Points on a hilly landscape, in no order, each with its height.
From any point a climber takes the steepest step (rise divided by distance) to one of its 2 nearest points. It stops when none of these is higher. Distance is the straight distance between rows; heights are no part of it.
z_594 h=5.28: [109 148 111 117 124 155 126  79 132 144 118  92 106 147  98 131 167 138
  86 125]
z_110 h=2.43: [110 109 143 112 168 139 132 132 119 147 131  91 170  97 148 104  72 130
 122 176]
z_447 h=3.63: [127 117 156 118 123 138 127 111 109  89 108 159 107 113 109  60 145 127
 130 145]
z_712 h=2.12: [119  89 139 136 165 143 132 127 127 150 145  86 190  94 164 156  77 111
 128 136]
z_674 h=3.47: [144 167  67  97 158 143 126 154 110 114 179 114 132 120 136 113 183 173
 104 174]
z_224 h=1.55: [161 122 163 142 111  94 114 115 127 120 119 117 138 126 137  89  99 147
 158 153]
z_482 h=3.06: [161 178  45  92 176 116 135 191 106 101 169 116 128 135 176 132 189 162
 118 157]
z_155 h=4.28: [168 130  93 133 164 113 139 189 116 118 114 142 136 144 225 190 155 180
 153 104]
z_113 h=4.89: [144 147  87 116 167 118 136 187 120 133 138 132 177 127 212 226 151 185
 122 119]
z_851 h=5.24: [144 125 168  78  66  91 110 112 153  77 121 152  91 139 123 102 153 110
 131 125]
z_702 h=0.72: [165 123  92  63 155 102  90 173 126 116 167 131 110 116 145 111 109 182
 118 176]
z_118 h=4.06: [ 99 163  66 103 129 155 140 121 157 127 198 108 112 142 116 118 143 140
  78 181]
z_514 h=3.92: [ 55 179 146  99 125 131 142 125 150 112 103 106  95 112  57  90 166  79
  65 159]
z_450 h=4.33: [156  80 142 103 142 118 104 167 114 107 163 165 147 135 165 131  99 178
 122 117]
z_377 h=7.47: [115 160 129 163 160 176 107 113 138 185 109  39 145 109  70 152 104  63
 110 111]
z_373 h=4.29: [ 68 125 159  89 138 127 157 107 150 114  64 132  94  97 105  98 125  99
 112 125]
z_453 h=4.36: [ 87 168  95 110 131 136 138 139 140 146 160  83 134 138  88 112 141 133
  82 151]
z_269 h=5.57: [107 130 113 118 108 158 116 104 144 165 132 105 118 127 124 159 143 146
 106  94]
z_376 h=4.12: [160 135 101 134 139 127 118 142 112 140 134 117 148 123 176 155 139 187
 141 123]
z_559 h=5.06: [ 96 175 125 146 127 156 107  92 138 175 101  79 107 127  59 135 152 104
  84 120]
z_23 h=4.35: [131 150 157 177  80 123 115  91 134 141  77 167  95 151  69 112 151  65
 132  79]
z_347 h=3.44: [126 110 125 211 117 167 145  83 116 175 103 151 121 136 101 139 101  62
 173  83]
z_633 h=4.52: [149 124 121 214  74 121 140  91 137 140 117 150 135 162 136 147 101 106
 180 118]
z_850 h=4.09: [ 75 150 118 102 146 151 139 118 148 128 129 110 112 117  79  93 144 113
  69 174]
z_163 h=0.20: [136 123 121  55 138 134  95 126 126  99 161 147  91 108 114  85 146 153
 100 175]
z_760 h=4.54: [120 102 142 143 119 141 125 120 117 133 146 147 114 114 131 111 146 154
 135 124]
z_878 h=1.77: [139 164  87 141 173 114 141 175 121 160 148  65 204 124 163 182 123 147
 123 147]
z_218 h=0.02: [191 152 122 103  98  95  82 135 132  92 154 128 117 121 140 115 174 165
 160 165]
z_540 h=1.07: [154 170  89 129 136  93 128 160 107 117 135  68 148 147 143 132 183 156
 124 126]
z_517 h=6.28: [118  99 157 136  97 140 150  87 155 122 102 187  77 113 147 121  95 137
 165 148]
z_641 h=2.92: [121  99 163 123 157 145 137  98 134 137  92 109 140  87 135  91  74 111
 146 172]
z_915 h=2.40: [122 101 166 186 114 124 142 119 121 153 134 137 167 129 134 143  96 103
 153 100]
z_440 h=1.86: [161 100 156 147 115 101 123 144 132 119 146 155 150 128 155 117  76 159
 174 139]
z_404 h=1.19: [145 145 128 153 123  95 115 133 123 126 124  75 168 145 115 122 143 141
 125 120]
z_602 h=3.77: [104  87 119 200 104 148 169 108 132 167 112 169 134 152 105 146  69  43
 171 107]
z_165 h=4.37: [179  92 131 101  93  99 111 137 119  81 149 158 101 163 161 119 133 153
 131 115]
z_444 h=2.17: [157  81 146 188 126 113 131 125 126 136 135 137 165 129 176 150  58 118
 174 130]
z_571 h=5.55: [101 130  95 130 182 166 141 115 111 149 148  80 163 121 124 124 113 141
  98 160]
z_520 h=6.12: [125 108 115 145 126 154 120 128 134 163 149 133 139 135 150 194 117 157
 126  79]
z_393 h=4.03: [161  93 146 114 119 135 105 119 108  99 134 165 111 125 129  86 132 161
 146 148]
z_104 h=6.42: [117  79 160 130  92 117 128 149 137 124 155 166 109 146 126 134 115 130
 131  82]
z_330 h=1.47: [116 168 169  69 102 118  97 115 145  89 106 139 109  95  94  68 165 106
 107 181]
z_696 h=0.11: [161 133 128  60 103 121  78 112 125  89 148 138 101 124 120 100 172 141
 135 163]
z_804 h=1.94: [104 108 182 156 102 118 161 111 127 112 103 172 116 113 103  88 107  94
 170 116]
z_297 h=5.45: [150 128 104 199 128 121 131 112 119 158 126  97 157 151 166 185 110 127
 167  82]
z_818 h=3.26: [ 97 138 165 121  96 126 127 121 126 102 109 150  95 111  64  95 191  91
 120 112]
z_896 h=6.07: [137 131 114 179 129 138 118 103 130 187 108  84 158 129 127 170 101  90
 137  74]
z_313 h=4.14: [152 109  91 228  88 134 160 106 128 152 130 149 143 172 122 163  73  49
 187 117]
z_337 h=4.99: [146  84 104 185  85 106 144 138 121 114 145 182 129 202 146 156  97 124
 149  86]
z_452 h=4.76: [ 88 134 144 113 118 129 120 153 148 162 162  93 128 128  75 121 142 127
  92 113]
z_682 h=5.65: [121 100 160  73  93 118 114 134 142 101 143 141  93 133 119 114 130 137
 115 107]
z_824 h=3.71: [ 96 115 165 151 125 159 150  65 141 142  59 101 131 101 124 119  90  69
 136 121]
z_320 h=1.33: [151 141 140 123 122 102 113 124 114 110 124 106 138 132 111  85 151 150
 119 159]
z_868 h=4.83: [130 162 127 172 118 151  97  99 123 176 106 109 116 137  58 128 161  95
 112  78]
z_761 h=4.75: [141 147  95 131 167 140 124 136 106 146 138  91 161 116 152 129 128 173
 134 166]
z_834 h=2.66: [104 112 160 158 121 131 133 133 125 161 113 115 146 106  87 125 109 102
 125  95]
z_458 h=3.81: [133 190  44 106 148 141 133 127 132 105 204 105 119 147 129  94 159 139
 103 199]
z_410 h=4.82: [167 111 152 121  70  96 114 116 146  76 137 179  98 166 135 105 124 136
 162 130]
z_622 h=1.58: [ 88 149 184  79 113 104 134 132 133  76  82 160  92  83  96  68 159  88
 119 143]
z_773 h=2.93: [ 96 139 178 137 133 114 129 130 143 150 100  75 141 116  67 105 132  88
 106 114]
z_524 h=3.88: [178 101 100  90 141 115 107 148 123  90 146 137 109 153 182 145 143 182
 113 109]
z_473 h=4.96: [156 134 115 190 108 112 127 103 116 134 117 137 140 143 155 151 136 150
 177 116]
z_770 h=1.49: [149 162  82  95 181 125 138 189 129 138 172  98 181 125 172 167 113 180
 114 166]
z_500 h=1.08: [168 146  84  56 169 116 114 192 119 121 173 133 141 120 169 154  96 194
 101 178]
z_665 h=2.95: [ 92 131 163 198 103 132 175  95 140 129  67 171 113 126  94 113  97  27
 175 143]
z_357 h=4.74: [106 118 155  70 125 134 132 110 164 120  94 143  90 100 130  95 103 138
 124 148]
z_952 h=3.38: [121 121 146  74 103 133 112 110 123  87 142 138  92 122  89  81 185  98
 102 132]
z_713 h=0.74: [115 154  64  95 139 133 128 157 119 120 197 108 144 158 108 132 178 142
  70 126]
z_39 h=5.43: [100 104 175  97 118 137 154 116 148 105  87 184  69 104 124 101 118 129
 162 128]
z_560 h=4.01: [ 73 119 144 116 149 166 149  79 140 150  76 100 116 111 114 113 122  92
 101 131]
z_306 h=1.76: [ 83 149 191 143 115 116 183 115 131  90  50 173  96 106  93  93 123  74
 168 121]
z_966 h=5.19: [ 95 133 152  90  93 107 125 116 155 129 120 109 110 132  92 108 141 120
 104 125]
z_45 h=5.47: [143 124 119 129 144 128 123 168 121 134 159 150 167 142 182 208 126 169
 114  91]
z_647 h=5.61: [137  82 145 155 101 114 133 137 140 137 147 166 135 161 157 169  79 133
 148  70]
z_932 h=4.41: [163  84 124 178 114 108 151 153 110  98 157 193 126 184 177 159  81 151
 167 117]
z_259 h=4.49: [ 83  87 149  85 148 155 129 128 142 143 124 131 114 109 144 115  98 140
 113 130]
z_278 h=1.67: [ 76 174 181 119 122 115 153 104 136  72  42 178  86  95 107  92 148  72
 115 145]
z_631 h=0.84: [122 168  73 116 142 131 132 176 120 152 183  98 169 145 120 175 167 162
  81 122]
z_325 h=2.18: [120  82 152 187 113 108 152 129 113 125 127 168 139 145 102 111  94  85
 160 100]
z_583 h=6.31: [102 139 109 165 168 167 131 104 117 171 128  54 163 122  98 139 116  99
 104 147]
z_670 h=2.39: [205 138  80  87 127 100  99 160 106  78 143 133  90 136 195 139 185 161
 163 129]
z_508 h=4.92: [121 100 154 106 135 133 119 173 129 138 161 149 162 127 141 165 117 163
 104 101]
z_939 h=3.13: [ 83 152 185 143 124 116 139 122 121 115  79 121 115  97  60  91 153  84
 118 105]
z_705 h=3.55: [189 135  96 138 153 107 124 147 121 112 120 150 114 132 208 157 138 198
 178 137]
z_513 h=0.41: [157 120 127  67 161 129 103 133 129 130 129 146  97  98 134  96  98 169
 126 185]
z_380 h=6.30: [133 150 114 164 156 161  93 131 125 198 110  72 165 126  84 162 106  93
 108  69]
z_158 h=4.18: [164 144 101  78 179 115 127 213 120 102 155 152 152 133 205 203 140 198
 107 130]
z_607 h=7.50: [127  74 147 141 119 131 145  98 134 132 111 165 116 130 165 132  65 139
 160 131]
z_144 h=4.56: [116 130 147 162 100 129 116 115 124 150 116 147 103 127  55 121 142  84
 128  51]
z_691 h=3.18: [ 98 140 157 192 120 163 143  79 127 154  72 159 104 119  84 123 119  53
 158 100]
z_392 h=5.04: [103 102 121  96 142 162 126 124 125 142 161 131 129 115 123 121 143 160
  91 131]
z_882 h=3.40: [108 105 157 148 118 125 146  65 134 135  88 128 136 121 146 105  94  97
 153 149]
z_587 h=0.97: [140 163  69 118 154 118 133 177 105 123 153  92 158 153 164 166 189 161
 103  99]
z_746 h=1.95: [137 123 118 155 156 129 130 131 114 162 138  77 196 123 162 185 116 131
 124 116]
z_825 h=2.69: [190 144  56  60 151 110 109 151 111  96 151 110 103 140 170 127 189 159
 129 165]

For each start below, name the point where the climber stops.
z_641 -> z_607
z_696 -> z_607
z_691 -> z_377
z_23 -> z_520

Call two points neighbours if one is among the 2 nearest of the other. Go from one point of each pair to the other, from neighbour to neighbour, staying as high as possible. Name the lowest point that can't be avoided.
z_682, z_377 -> z_705
z_682, z_113 -> z_524
z_607, z_392 -> z_259
